Points on a hilly landscape, in no order, each with its height.
From any point a climber steps to the highest of the 2 points nearest to it. It stops when none of these is higher. Distance is the straight distance between rows; heights are no part of it.
tola (h 6.81): [139 127 104 103 112 103 154 117 109 136 125 131 124  79 124 160 145 139
 149 127  70 149 100 133 107 132 125 155 155 109 129 115 160  86  99 162
 108 145 153 109 184 212]
leki (h 5.32): [140 157 110 132 140 136 112 119 156 123 143 177  72 119  96  58 156 112
  75 147 134 136 123 109 167  82  85 130 120 170 150 136 141 141 140 165
 124 142 122 142 125  95]
dorig (h 5.14): [156 102 134 164 137 214 106 110 154  72 132 158 117 135  40 194 193 118
 150 144 120 144 124 122 144 125 116 129  69 139 115 137 149 158 172 133
 131  65 146 140 108 169]
bul (h 4.04): [133  91 124 119 111 145 174 142 107 141 138  72 121 107 178 103  84 154
  98 112 198 111 170 117 115 127 144 175 116 112 156 104 139 115 185 104
 162 116 159 118 147 175]
ged (h 4.62): [121 129 162 137 145 157 186 157  90 159 135 141 137 110 119 190 112 124
 124 105 138 122 154 153 108 145 131  93 118 127  92  97 129 123 118 121
 152  91 145 167 154 175]
meka (h 3.66): [136  74  65 135 131  99 164 114 151  76 126 119  98 154 115 115 108 118
 103  81 120  70  88  89 142  95 187 155 166 133 137 111 168 100  92 143
  70 168 107  95 126 116]
Los (h 4.46): [203  82 152 166  68 159 120 144 185 122 134 125 150 111 176 160 135 104
 163 136 129 159 165 161 142 179  57 163 119 143 141  94  79 197 184 127
 163  67 141 132 126 139]
nis (h 5.75): [166 156 135 154  99 140 148 119 197 143 189 139  90  93 173  91 199 143
 148  68 140 104 144 118 134 107  93 170 149 139 150 110 177 117  92  96
 104 112 114 153 143  87]
kudad (h 4.40): [145 134 164 110 141 174 145 151 133 126 130 142 103 150 125 161 170 118
 134 132 124 163 142 144 139 159 121 117 114 145 114 101 144 158  82 117
 134 115 133 179 146 153]
Buvur (h 5.33): [111 182 112 194  91  72  46  95 155 150 131 151 135 182  91 125 192 137
  71 127 145 114 117 120 139 101  88 147 115  88 130 131 150 111 161 128
  98  91  95 115 102  83]
suvo (h 4.90): [ 76 132 151 166 185 168 179 133  67 143  94 130  91 129 148 178  84 147
 135 108 123 119 175 159 130 174 130 100 139 103  90 155 166 113 127  78
  99 111 144 172 135 150]
Tupun (h 3.43): [120 121 144 173 169 173 124 128  99 137 163 176 100 114 114 114 147  92
 143 178 122 139 105  99 127 102  90 115 129 124 136 181 105 117 134 179
  92 194 140 111 112 110]
zib (h 5.68): [ 50 162 111  84 183  83  96 145 132 113  77 155 108 182 106 108  91 161
 138  96 138 128 119 171 121 171 195 131 174 141  76 169 159 106  83  95
  82 189  89 153 130  78]
Fego (h 2.66): [ 59 152 143 167 169 111 161 100  99 142 147 134 135 115 141 205  48 155
 158 127  87  85 137 123  88 140 122 109 162 134  80 166 125 110 127  88
  96 137 142  99 103 120]
dob (h 6.16): [158  39 144 120 149 206 138 170 141  77 147 111  83 107  99 167 129  95
 142  86  93 146  88 117 119 111 156 143 135 129 104 138 110  94 141  85
 111 113 128 138  94 160]
savur (h 0.60): [101  84 105 110 168 186 115 133 118 105 105 103 134 169 112 188 157 117
 191 168 126 115  98  92 154 113 155  98  97 131 138 162 165 139  59 142
  93 141 145  96 130 142]
mazo (h 3.64): [107 137 144 157 115 141 118 141 138 152 115 126  81 140 187 134  84 154
 130 149 142 149 165 120 151 153  79 120 153 105 110 141 101 137 223 122
 132 145 150  86 108  90]
Lak (h 2.85): [160 159 142 158 113 122 128 106  91 112 150  85 119 147  79 108  90 123
 125 106 154 117 150 111 111 172  94  59 129 148  78  99  67 175 111  85
 114 116 123 116 135 155]
vitum (h 4.92): [161  96 150 141 164 113 162  92 127  52 162 152 119 126 106 121 111 119
 121  50 119 135 102 143  98 115 187 178 122 137 169 118 138  84 139 112
 102 159 110 129 126 126]
Kibe (h 6.80): [162 128  68 130 120 103 110 114 107  92  94 105  78 154  67  88 152 130
 124  72 119 133 122 135 128 146 169 144 117 107 111 120 156 115 117 112
  80 131 123 119 173 189]
zazom (h 3.16): [188 133 162 176 119 144 156 139 106 104 132 116 118  67 126 104 113 111
 137 113 102 140 172 167  88 135  69 130 131 133  99 106  80 164 144 106
 182  85 125 144 162 198]
gimi (h 3.01): [192 126 157 180 144 147 146 121 101  94 145  72 125 129  89 121 100 129
 145  91 117 139 143 153  77 153 112 115 126 124  97 120  65 133 131  33
 124  93 141 126 146 177]
rasu (h 4.91): [ 99 165 122 171 104  98  32 108 207 146 140 113 171 158 115 145 181 112
 118 122 130 121  92 104 138  90  76 106 136 102 139 141 124 100 117 171
  70 135 115 118 107  32]
gake (h 4.39): [132 130 106 125 117 106 172 102 110 118 163 100 146 128 126 182  97 139
  94 124  85  96 106 102 152  99  96  86 114 123 131 104 132 139 148 129
 117  80 153 119 101 169]
Zade (h 6.30): [ 85 182 111 146 164  95 130  63 116  71  96 136  80 159 141 135 119 135
 153 112 120 131 144 117 147 144  99 139 102 154 130 122 195 105 158 143
  94  98 103 133 100  96]
fif (h 3.68): [125 149 134 192 137 193  74 124 142 129  95 174  95  99 117  92 173 101
 176 160 156 132 145 124 135 113  94 151 122 115 116 166 143 133 152 152
 128 145 142 115 114  83]
Mutu (h 4.20): [136 128 110 155  92 126 109 102 121 108 154  91 142 165 125 118 120 121
 173 109 163 112 100 115 128 131  83 125 112 143 133 117  78 118 146 140
  87 153 149  84 150 129]
nudu (h 6.87): [116 186 141 127 187 115 131  75 127  91 100 120  99 137 190 112 126 131
 188 178 104 167 155 128 142 161  63 143 129 149 152 114 140 105 139 126
 118 126 122 140  95 103]
Selu (h 5.02): [145 137 143 132 112 153 146 131 146 136 131  52 133  79 202 129 126 166
 190 163 117 124 178 117 105 164  94 134 125 110 141  97 136 175 153  94
 192 101 168 118 152 160]
Doda (h 4.85): [169  82 149 171 133 176 140 111 101 111 160 190 138 143  99 181 194 128
  89 131 126 140 115 148 141 107 131 122  71 116 164 124 152 140 179 143
 135  77 142 150 100 176]
getuv (h 3.93): [109 160 107 141  90  78  58  98 120 125 105 109 133 125 142 136 146 112
 191 131 170 143 118 102 121 138 116 150 103 107 135 146 122 152 126 166
 118 118 122  53 143 124]
gep (h 3.76): [106 147 116 145  39 109 101  90 169 178 169 114 193  78 126 101 166 147
  71 136 184 100 160  82 142 115 133 141 134 112 179 122 137 157 144 160
 121 113 126  82 129  98]
gedu (h 5.82): [114 143 125 115 143  75 122 131  65 136  88  92 135 168 151  94  88 155
  95 152 121 148 145 171 124 133 115 137 113  92 130 132 108 102 196  96
 178 122 126 134 107 152]
suku (h 5.25): [157 158 151 150 141 114 173  75  99 136 127 149  94 122 176  95 101 100
 109 164 135 142 162 132 101 178  48 102  98 141 166  55 105 146 186 142
 124 103  94 136 103 109]
Pil (h 6.28): [178 103 169  90 115 132 134 148 123 152 113 125 156 156 109 105 122 161
  31 159 179 179 157 164 171 175 156 157 116 128 169 100 110 157 154 116
 159 113 131 167 137 141]
Kulo (h 5.76): [119 158 171 169 111 111 148  93 118 185 114 183 147 136 191 128 146 116
 132 174 148 158 160 160 100 156  58 119 136 105 162  92  86 131 198 152
 139 102 101 126  95  93]
Norut (h 5.89): [179  91 168 114 118 119 195 105 115 165 105 140 177 119 159  90 105 127
  25 146 165 137 161 165 137 192 108 146 131 168 199  68  97 130 168  94
 161 112 135 170 134 112]
Basa (h 3.49): [137 163 132 135 126 135 105 168  88 133 117 133  88 135 138  82 128 111
 150 111 168 156 179 138 123 138  80 115 107 132  93 131 102 145 157 141
 171 103 108 153 132 132]
dubab (h 2.03): [149 122 130 149  94 159 115 129 146 157 125 181 137  69  79 141 178  91
 169 125 135 154 120 152  91 138 181 145 125 120 132 124 138 133  91 183
 126 164 140 110 190 151]
sefum (h 0.74): [133 104 126  93 148 186  93 156  94 128  89  93 125 145  84 177 116 102
 185 179  97 125 110 109 126 150 174 116 110  93  94 147 112 111  76 105
 139 106 149  98 151 191]
Gasin (h 2.12): [105 160 131  95 135  82 105 111  91 106 105  75 163 121 149 137  90 114
 191 134  82 111 103 125  84 153 154 132 158 125  89 138 122 127  48  74
 127 118  96  79 111 166]
Fefuz (h 1.16): [112 125 143  97 153  78 152 128  82 150  49 109 128 111 172 109 123 122
 163 142  93 143 128 180  94 122 124 171 144 119 119 106 126  57  79 114
 163 140 105 139 162 158]
Guta (h 3.09): [ 93  91 137 113 178 154 170 155 111 101  99 122 107 110 182 126  21 129
 117 155 177 134 178  86 121 138 133 133 142 158 115 125 110 115 183 142
 165 159 149 129  89 128]
Lako (h 6.55): [180  63 154 122  98 186 146 146 171 100 162 128 128 118 143 146 143 113
 128  72 130 127 108 131 122 119 103 151 119 137 119 104 114 134 139  74
 147  79 125 144 109 130]
zuf (h 4.17): [171 138 135 103 125 167  94 160 144 144 124 200  91 144  93 132 210 130
 131 152 156 181 130 158 165 136 114 155  93 148 136 134 151 129 142 172
 155 127 133 169 148 166]
puze (h 1.30): [ 88 153 138 115 177 112 160 116  61 133  75 166 116 103 146 125 139 109
 165 129 117 117 137 149 113 151 166 136 133 139 118 122 169  84  32 125
 149 126  81 155 118 116]
Meni (h 3.32): [138 134 128 131 163 122 138 169  90  91 110 127  89  92 144 107  81 138
 136 109  98 156 174 154  94 114  97 128 115 133  84 154 111 140 183 132
 186  94 125 175 119 172]
fos (h 4.21): [173 112 164 125  83 176  85 151 177 119 142 116  90 126 165 179 155 110
 160 108 148 151 166 124 150 163  91 141 126 131  84 104 128 230 144 112
 177  91 127 119 143 131]
dupi (h 5.63): [155 120 123 143  94 156 100 129 146 118 148 174 131 130  98  80 132  90
  84 130 164 127 125 112 123  90 106  84  89 171 134 130  86 217 157 196
 142 150 120 135 118  83]
Vovir (h 1.44): [135 156 151 104 158 110 116 136  91  95 126 143  84 143  80 168 120 136
 121 104  82 167 102 166 118 163 142 132 159 143  81 112 145 112 104  71
  98 134  99 134 129 177]
dotov (h 7.19): [170 114  97 128 114 122 145 111 110 118 165 143 102 117 107 100 146 109
  92 104 115 130  99 125 130 147 114 138 146 150 145 113 142 110 108 153
  79 162 135 122 170 178]
leler (h 5.53): [203  66 142 105  92 185 157 166 140 172 173 103 166  94 174 119 158 136
 122 140 140 102 171 142 105 169  96 154 102 171 177 120 117 156 148  98
 174  86 161 148 180 196]
Veni (h 1.46): [ 71 132 144 113 185 108 115 128 113 135 101 144 117 151 147 148 140 102
 157 146  99 107 109 107 124 117 139 114 170 159  99 173 170 114  15 132
 107 156  83 122  89  91]
led (h 2.29): [122 149 120  79 168  55 146 106 134  90 130 103 124 147 147 141 114 144
 174 124  83 116 115 134 131 141 167 137 188 166  96  97 171 112  36  96
 110 133  60 121 114 154]
Surud (h 0.34): [ 89 139 125  74 176 171  90 158 129 105 136 136  95 137 147 151 119 154
 171 185 141 141 122  79 164  96 152 130  89 121 115 171 179 141 151 158
 161 132 147 100  76 121]
tinum (h 3.35): [141  95 132 134 134 186 127 171 128 130 138  97 107 140 158  88  72 136
 117 161 187 145 173  92 151 136 109 110 141 141 118 143  61 157 181 130
 135 152 152 108 121 122]
taf (h 5.20): [148  79 158  94 139 151 147 130 137  83 159 120 169 139 139 115 138 100
 140 112 156 123  84 118 121 112 172 140  77 176 163 118 129 146  95 162
 146 106 109 135  94 117]
tuluf (h 2.97): [138 117 156 166 151  75 127 116  88 127 185 127 170 178 131 113 113 146
  97  97 120 123 111 159 117  89 133 135 117  90 170 158  86 108 169 129
 116 146 147 123 117  98]
mesir (h 4.19): [ 87 160  94 152  90 128 118 145 136 194 132 120 139 111 119  74 121 111
  96 161 134  97 145 114 131  99  38  86 138 116 121  98  89  83 162 129
 141 144 125 130 135  92]
sazag (h 2.34): [121 105 128 134 138 178 128 122 163 114 163 164 158 160  45 181 125 126
 133 112 158 152  70 134 123 127 189  87 124 121 131 126 116 124 135 143
  79 183 167 121 144 119]
Lod (h 5.86): [ 90 163 132 162 172 126 129  89 103  98 163 164 106 134 130 126 132 124
 135 122 137 119 127  97 118  90 104 125  89 127 124 132 150 115 168 144
 122  97 102 100  63 116]
tase (h 1.64): [ 68 133 114 150 167 108 109 123  95 146  90 161 151 104 101 163 147  93
 162 115 100 106  85 117 103  88 163 100 140  95 105 175 156  79  62 169
  86 156 111 122 126 104]
piga (h 7.11): [123 156 113 135  89  78 117 159 156 176 137 123 165 139 107 124 154 156
  89 134 131 146 156 161 162 116 118  94 131 105 140 131 112 140 139 184
 119 135 163 162 165 103]
nepu (h 3.95): [131 176 134 120  85 159 133 116 157 180 173 122 156  88 107 121 174 135
 117 160 150  97 170  91 139 118 118  95 106 130 138 117 134 178 129 134
 169 100 142 128 134 114]
liv (h 4.87): [143  99 124  75 177 143 169 122 117 100 154 124 144 143 121  74 114 132
  68 148 156 108 114  76 146  90 163 137  98 164 184 123 140 120 111 129
 155 129 110 145  65 122]
gonu (h 6.15): [185  95 148 113  57 107 129 158 133 152 168  83 159 167 124  99  85 131
  64  98 126 115 111 158 143 164  92 117 156 116 140 107  58 153 131  95
 112 139 145 134 186 155]
dozab (h 4.48): [ 70  98  69 116  88 133 156 132 155 117 116  88 139 121 132 154  77 150
 166  94 183  91 139 102 142 116 161 115 113 130 122 118 146 103 150 111
 138 136 157 117 117  98]
nus (h 6.72): [ 86 121 124 152 136  66 150 128 117 179 116 152 148 121 143 150  94 115
 100 116  94 115 134 132 128  97 146  98 154 109 124 137 114 127 116 198
 122 165 156 146 144  95]
gabo (h 4.58): [ 84 198 119 155 123  64 115 112 133 136 131 123 144  73 147 120 100 139
 164 115 142 131 157 132  74 150 122 137 162 134  96 140 122 100 119 131
 119 151 115 113 150 102]
Nad (h 5.35): [101 130  91  85 190 124 118 150 130  99  60 124 105 151  85 129  90 135
 159 106 127 140 131 135 116 185 228  75 161 136  73 145 117 119  92  92
  69 181 109 149 171 126]
pevis (h 6.04): [167 154 147 112  89 123 131 120 154 126 140 116  95  94 199  78 200 110
 163  97 108 113 135 121 108 115  87 191 119 153 152  93 162 135  91 122
 173  72  86 136 150 136]
dop (h 4.79): [116 167 155 133 102 128 116 121 124 153 132 103 147  50 166 151 111 129
 192 139 127 142 178 121  77 151 124 117 157 121  94 136 106 177 109 118
 152 126 140 104 152 135]
Tuk (h 5.83): [191  51 111  79  72 175 131 147 174 110 208 121 167 142 140 115 182 124
 147 105 148 110  93 141 136 148 158 160  84 168 182 152 121 139 125 134
 101 129 163 159 179 135]
Sek (h 5.81): [160  75 128  86  49 134 126 150 176 146 196 107 165 157 132  94 117 134
  40 105 155  95 124 130 158 149 126 100 127 174 151 126  89 187 142 131
 108 146 155 135 166  99]
Vidi (h 2.46): [ 86 169 134 130 154  47 165 113  97 131 160 111 125 122 166 178  90 163
 135  94  70  81 134 113  84 129 119 113 202 151  80 121 155 119  71  88
  87 123  80 113 106 160]
lamek (h 4.12): [ 99 145 104 136 153 113 122 120 125 132 174 132  99 120 108 176 127 154
 109 139  72 102 111  76 149 101 129 113 156 109 118 159 169 121 119 143
  89 135 143  97 123 158]
Saka (h 4.26): [130  95  99 128 124 120 189 154 155 107 157  67 141 116 152 126  64 177
 143  66 179  97 174 123 129 117 142 104 118 146 131 119 120 117 146 129
 133 131 176 147 175 146]
regup (h 6.45): [131 149  87 100 142  77  71 117 144  76  69 134  99 172  68 108 141 144
 125  91  96 184  87 160 142 146 179 171 127 101 100 134 185  99 134 114
  76 142 127 124 138 131]
Siv (h 5.94): [134 112 135  91 120 128  90 159 134  95  85 122 143 184  77 149 120 140
  77 121 169 180 121 166 155 150 189 139  97 110 130 136 127 151 150 110
 161 112 118 138 105 151]
Bezum (h 0.84): [144 132 127 125 109 168 112 172 108 173 120 108 155 137 132 159 150  70
 195 169 102 111  97 131 118 131 111 120 125  97  94 123  99 112  76 133
 168 111 156 124 184 171]
bako (h 5.80): [168 150 175 133 138  70 161  87 111 180 110 122 177 135 160  73 138 155
  55 151 108 132 153 166 135 129 102 139 160 128 204 109  89 124 147  98
 146 116 109 145 104 105]
kol (h 1.04): [133 101 112  93 106 111 154 178 126 175  54 108 101 109 155 124 122 114
 141 122 105 118 145 158 138 122 141 126 168 106  95 110 126 108  64  94
 169 124 121 169 165 142]
Kod (h 1.59): [135 123 167 100 163 135 113 119  92  72 121 129 107 137 102 193 103 107
 177 126  57 186  97 152 107 173 181 120 136 146  84 129 118 150  67 139
  77 126 121 111 147 187]
deg (h 2.16): [130 134 134 163 110 145 137 112 119 152 186 169 167  84  84 143 156 124
 121 121 155 112  91 114 101 113 182 117 133 112 162 129 132 130  96 163
  96 183 133  93 128 119]
mifu (h 5.67): [138 167 109 147 120  79  44 115 150 116 124 125 134 156  93 108 160 151
  95 124 115 144 101 108 143  61 144 151 120  77 141 182 142 144 144 156
  94 135 142  87 103 105]
zoda (h 4.51): [ 92 159 120 143  88 126  85 124 125 150 158 118 156 182 111 104 148 116
 140 137 165 101  85 101 125 105  75  84 141 120 116 138  80  90 130 131
 110 156 119  93 123  62]
gado (h 5.22): [135 140 120 148 157  77 175 116 159  98 175 137 104 111  88 117 104 154
 104  42 114  99 129 123  95 109 176 146 184 132 132  91 163  79 126  59
  75 166  92 130 134 106]
kuf (h 6.79): [152 144 113 138  84 107  94 173 174 186 132 112 146 105 117 103 134 159
 114 146  95 139 155 144 137 128  90 115 204 108 109 118 105 132 123 121
 153 159 159 134 168 126]
pazu (h 3.22): [113 107 143 131 103  75 150 104 117 117 187  97 178 174 127  82  84 128
  51  89 152  90 112 121 137  99 158 114 119 126 164 139  92 156 129 113
 128 136 110 116  95  68]
sipig (h 5.46): [122 139 138 165 153 208 108  90 128  78 160 148  85 121 112 162 158 114
 184 139  95 141 110  85 131 107  83 110  82 144 118 150 146 147 172 142
 119  85 123  96  75 137]
vak (h 4.98): [110 189 109 105 143  68  76 123 130 131 117 144  81 182 126  79 181 131
  88 144  97 153 113 126 162  97  69 118 117 136 125 107 144 120 121 163
 121 110  94 150 104  92]
gagi (h 4.77): [ 86 103  91 122 112 140 140 119 151 128 121 143 165 140 115 158 122 121
 106 135 176  87 105  94 159  91 141 110 101 104 165 122 158  99 148 159
 127 157 142 115 108  62]
Tavu (h 5.58): [ 87 118 137 167 129 130 106  94 180 129  97 132  96 159 200 158 156 132
 112 132 116 121 119 103 162  99  99 148 150 127 147 124 170 139 121 147
 104 117 117 132  75  45]
Ravub (h 5.52): [163  90 126  79 107 155 142 124 177 122 159 156 178 128 115 121 211 123
 125 115 109 118  75 135 141 114 144 129  82 160 188 132 155 124  85 168
 119 129 123 163 138 128]
mobot (h 3.92): [103 101  83 121 107 135 181 150 157 145 149  94 139 142 138  66  82 116
 105 141 164  74 133  98 155 125  65  97 144 149 142  90 100  90 155 118
 133 168 123 137 142  93]
vus (h 5.73): [115  82 137  98 183 172 134 183 119  93 103 133  90 154 119 162  93 114
 135 139 143 170 107 106 150 140 149 134 125 138  91 145 103  87 149 131
 114 151 129 159 116 141]
Poti (h 0.94): [102 138 111 103  70 157 141 178 142 193 102 111 172 103 121 171 111 107
 144 155 121  95 137 142 120 126 145  86 143  98  70 113 133 121  74 126
 203 118 145 126 162 143]
zuku (h 5.27): [167  90 132  95  96 189 141 151 165 146 147  90 137 101 210 109 153 129
 174 165 141 118 168 107 135 131 110 173  94 145 172 121 132 166 163 127
 191  90 152 124 147 130]
relis (h 6.06): [125 106 142 143 125 110 129 107 158 126  63 141 113 128 167 175 172 132
 137  99  74 157 100 166 159 111 111 181 139 109 145 131 172  99 117 125
 127 103 140 137 120 102]
lut (h 5.13): [ 57 118 112 106 107 117 119 110 194 158  98 137 147 149 140 148 159 134
  76 137 147 103  91 112 165  88 129 119 164 116 158 111 183 102  76 148
 121 153 111 131  98  30]
Bag (h 6.29): [ 96 166 170 123 151  76 154 105 138 141 106 152 135  95 225 136 113 157
 152 170 102 160 155 154 100 134  85 142 152 131 141 105 141  97 171 128
 153 120 118 129  79  94]
dakos (h 6.02): [168 133 121 127 148 142 151 144 118 130 120 100 130  84 109  95  98 149
 143 135 106 144 148 156  87 141 190 101 152 121 128 131  98 136  91 123
 125 162 152 144 192 173]
lemok (h 4.25): [134  80 174 109 163 129 185 175 111 135 168 108 125 147 193 109 105 151
  57 125 167 118 103 121 129 136 100 177 159 144 185  95 123  58 151  67
 151 141 116 149 124 158]
Kofa (h 4.74): [ 87  72 115 138 160 173 116 138  95  86  53 100  99 125 118 156  55 109
 203 107 169 131 129 113 117 165 166 108 113 150  54 169  67 126 130 114
 100 121 163 120 154 142]
ramu (h 4.57): [134 108 142 100 149 170 186 148 120 122 176 127 138 157 120 133 149 139
  75 108 149 109  93 110 147 107 157 170 119 152 183  97 149  56 126  87
 139 139 138 158 101 126]
nasi (h 3.69): [138 154 113 191 118 125  71 148  94 158 115 157 117 183  99 124 162 116
 135 156 154 161 165 191 150 149  88 123  96 106 111 142 105 143 174 130
 150  90 115 151 127 150]
belir (h 6.17): [194  62 116 126  60 148 132 118 191 113 183 110 162 117 151 123 160 133
 131  69 111 104  73 136 123 132 113 170 115 154 175 114 128 107 137  80
  95 115 147 115 148 122]
lamud (h 3.78): [143 129 123  93 118 123 163 157  90 189 130 112 138 131 174  97 161 127
 104 159 147 109 129 133 134 124  87 144 104 130 173 107 112  97 127 132
 153 140 129 149 141 145]
Vedot (h 3.98): [158 119 127 103 109 157 138 189 107 198 129 172 110 117 131  96 193 141
  95 154 167 137 158 144 157 140 110 147 115 136 130 106 137 125 147 147
 182 137 141 171 191 176]
zosi (h 2.74): [116 119 148 168 140 135 103 136 107 121 172 148 143 139  89 161 113 142
 145  97 111 130 101 145 101  87 172 123 110  80 119 211 121 132 152 133
 105 137 146 112  83 132]
Sen (h 1.28): [ 89 137 163  90 161  66 142 130  96 134 108 183 113 126 134 168  95 160
 103 105  63 155 101 186  88 145 155 153 152 128  77 149 158 104 141  97
 145 125 103 159  99 158]
lun (h 5.28): [ 80 110 125 119 190 120 160 137  84 119  82 150  56 168 168 155  72 126
 104 120 132 133 146 114 164 156 109 114 144 138  86 132 160  98 133 118
 102 150 110 156 114 120]
Dizum (h 4.47): [122 116 109 111 189 174  96 126 125  62  66  92  98 133  79 114 101 133
 190 134 145 117 133  99 138 140 195 100  89 158  83 174 104 151 114  98
 119 120 132 132 121 118]
rez (h 5.47): [139 150 113 183 133 137 181  89 153 108 175 131 111 108 113 113 147 135
 164  47 131  86 148 110 101 109 122 133 150 142 135 122 142  83 120  92
  74 154 125 147 133  94]
novi (h 6.07): [ 91 192 126  95 145  66  62 128 134 100 102 120 102 159 110 102  94 176
 111 110 120 150 138 161 149 129 165 157 142 113  97 168 163 125 137 104
 103 142 112 122 106  98]
Rad (h 2.54): [ 88 116 118 133 159 173  90 131 138 109 129 175 156 119  49 197 113 159
 186 147 129 158  85 142 120 120 200  92 105  98 121 198 136 115 150 103
  97 161 182  95 122 137]
tob (h 5.64): [112 158 133 126 129  98 110 152  63 133  99 123 145 157  70 131 120 154
  98 135 132 152 136 176 129 154 191 141  87  83 115 145 131 109 150  94
 156 104 133 136 143 204]
kug (h 4.60): [127 114 146 155 149 148 146  71  93  81 129 153 149 136  73 173 152  96
 118  90 119 129  86 148 131 121 164 153  82 116 159 119 170 102 135 113
 101 112 123 128 101 139]
Guz (h 5.36): [179  98 130  98  95 157  96 168 151 151 164 129 147 140 128  65 138 101
  74 177 129 112 124 102 152  92 102  98  91 134 140 142  75 205 154 163
 179 106 124 128 109 126]
suze (h 5.06): [172 135 124 112 110 108 120 106 125 138 147 120 133 166 126  83 134 139
  38 145  96 115 121 122 153  84  93  93  94 117 159 106  99 184 174 139
 157  66 104 136  82 112]
fubo (h 1.78): [ 93 161 101 159 138  74  95 136 103 157 109 132 153 103  79 134 164 124
 157  81  95 124 119 170  79 104 200 118 154  74 108 170 142  65 107 142
  82 150 135 121 175 141]
kozi (h 6.25): [134 183 161 122 168  48 134  87  79 111  99 122 168 152 125  94 117 133
 114 166 107 170 122 165 130 154 116 165 130 114 164 120 102 118 142 121
 127 134 102 132  98 135]
Fasu (h 4.80): [194  95 129 149 106 127 159  94 145 136 121 149 135 111 192 101 123 104
 132 138 132 143 160 168 113 171  45 145  87 159 168  80  90 158 203 162
 157  47 118 147 121 127]
sog (h 3.67): [100 166 128 134  84  71  51 108 139 183 131 127 184 123 154 123 153 113
 117 159 185 118 108 105 113 114 109 159 114  67 168 124 128 124 142 161
 126 132 108  57 113  79]
subor (h 6.32): [148 112 136 132 173 138 154 139  93 103 111 130 120 119 130 109  94  90
 162 150 105 138 139 122 127 113 140 110 137 155 128 131  87 159  76 172
 128 156 120 149 126 136]
Nufi (h 4.15): [117 180 112 109 115 177 137 111 177  91 136 118 138  96  70 163 136 146
 153 146 142 132 154 122 155 134 138 102 113 135 123 121 148 139 143  88
 171 133 142 155 120 112]
Loza (h 6.44): [145 135 113 105 120  84 166 106 152 139 111 112 131 107 144 146 189 163
 131 129  54 144 118 122 156 131 104 172 148 151 166 104 185  84 103 158
 107 106 138 154 147 137]
zoz (h 5.78): [195 101 123 136  97 159 158 153 142 152 169  89 144  66 118  73 153 152
 154 112 137 111 174 160  71 132 160 140 122 115 166 145 126 135 124  81
 154 118 153 147 204 177]
gufiv (h 6.31): [113 122 117 156  90  68 114 118 166 179 156 163 148  79 158 132 123 101
  85 110 136 117 141  86 103 105 109 115 139 137 142 122 117 167 146 251
 104 155 128 113 154  77]
zum (h 3.89): [115 129  93 109 161 108 146 152 126  90 162 136  54 163 147 123 113 150
 122 125 105 120  91  81 155  93 126 156 183 135 117 144 163  94  90 132
  92 179 105  98 114 155]
piteg (h 3.44): [134 108  99 116 104  96 144 101 139 133 173  89 142 157 119  95 136 148
  62 105 142  78  98  86 167  99 160 122 144 128 165 123 147 151  95 137
  80 139 116 124 129 106]
Feni (h 5.95): [160  95 113 142  74 123 118 134 167 118 141 154 121 100 143  70 123 101
 108  93 176 130 118 122 112 104 133 163 129 156 161 135 122 173 156 197
 114 151 135  95 139  82]
nimu (h 1.91): [105 180 108 166  96 125 100 123 119 186 107 132 150  60  99 148 186 119
 174 145 133 140 153 135  92 142 179 123 161  65 115 145 133  90  73 146
  98 158 137 121 184 160]
Difo (h 4.35): [ 96 196 120 104 133 100 162 126 152 130 127 152 136  55 109 128 107 158
 133 160 118 140 150 137 123 127 135 120 147 143 123 113 150 119 133 137
 179 149 141 158 127 125]
Gan (h 3.90): [118 178 112 195 111 150  76 122 154 140 100 166 134 149  75 127 171 121
 157 169 180 148 180 155 151 126 102  94 100 120 104 152 111 180 175 181
 142 124 142 119 142  98]
libe (h 6.34): [147 114 105  90 108 115 121 129 126 135 115 132 114  94 179  81 173 104
 149 157  83 122 103  91 126 101 124 180 128 135 164 105 158 132  81 163
 169 113  98 102 116 142]
Nopi (h 5.04): [ 91  77  91  85 147 148 134 166 137 100  83  81 106 152 104 175  26 131
 164 107 156 109 126 105 117 166 205  90 151 144  52 134  94  81 124  89
  97 143 142 125 170 165]
mur (h 1.96): [108 144 142 101 159  99 111  97  69  87  81 136 110  95 143 134  92 111
 149 109  99 141 101 130  92 158 181 185 139 124  85 147 149 141  93  93
 141 108  84  86  73 148]
sitak (h 2.88): [ 53 127 116 143 152 120 179 125 106 114  95 115 126  85 162 152  17 136
 162 146 165  98 164  98 107 141 144 104 173 141  86 141 112 119 132 111
 145 179 148 107 123 124]
vezok (h 4.27): [ 99 167 120 126 161 144  81 117 109 107  71 127 129 113  78 116 133 118
 184 159  94 112 127 121 116 126 171  76 114 115  62 206 111 180  83 117
 128 129 130 114 115 114]
pogol (h 6.76): [146 107 152 116 153 140 148 101  92 145 114 167 106 130 168 104 137  83
  98 160 107 136  89 116 140  94 104 132 135 156 151  95 125 134  78 160
 156 130  79 131  84 112]
Mupo (h 0.47): [ 94 132 134 103 151 182 111 130 127 153 134 124 143 144 173 171 163 144
 150 191 152 130 122  71 155 113 145 113 117 107 165 155 180 161  97 192
 105 165 151  78 106 118]
Perir (h 4.70): [124 135 130 110 138  92 162 133 121 133 145 128 133 152 116 150  82 160
  40 132  84 115 138 133 170 120  97  55 124 128 113  87 132 142 160 102
 156  79 119 172  66 124]
tefe (h 6.50): [179 104 121 141  82 137 122 136 148 132  95  96 138 115 117 128 111 120
  85 147  90 138 129 144 159 141 111 129 162 103 127 128  93 152 135  97
 131 134 167 128 132 143]
det (h 4.78): [121 162 107  84  96 111  74 150 183 138 109 146 114 142 112 117 186 119
 107 129  99 132  70 106 158  75 111 142 144 128 113 116 158 109  73 143
 128 136  99 131 113  83]
papof (h 3.94): [136 116 159 167  87 190  98 135 159 150 120 144 102 137 162 137 119 136
 116 151 185 152 202 121 154 157  91 130 129 106 109 103 121 210 205 104
 175  96 129 101  97  97]
pur (h 3.62): [133  72 110 103  70 117 146 156 127 179 145 105 185 147 192  73 107 111
  88 160 141  83 107 153 126 119  67 136 140 126 180 112  79  93 173 142
 161 138 141 136 161 104]
mor (h 4.08): [126 163 110 156 128 160  74 128 137 125 112 127 146 139  34 142 187 119
 164 167 135 125 147 125 139 125 161  82  79 124  93 164 120 220 101 154
 159 110 149 134 155 123]
Nesen (h 1.77): [ 99 107 176 108 200 137 157  94  67  69 112 147 127 133 109 169  65  82
 160 107  98 140  87 139  83 165 216 135 121 145  96 144 138 118  69 104
  95 126  98 106 101 167]

Call two points neighbours if one is among the 2 nearest of the other. Go from one point of each pair to the other, from neighbour to neighbour, staying as high as possible. Name the lowest point that can't be avoided.
Pil, kozi: bako
zoda, pogol: sog
pogol, nudu: kug
piga, dotov: det

For each start below, name the point where the climber stops.
Fego: nudu
sefum: piga
gep: pogol
pazu: piga
bul: dotov
mor: dotov
Vedot: Lako
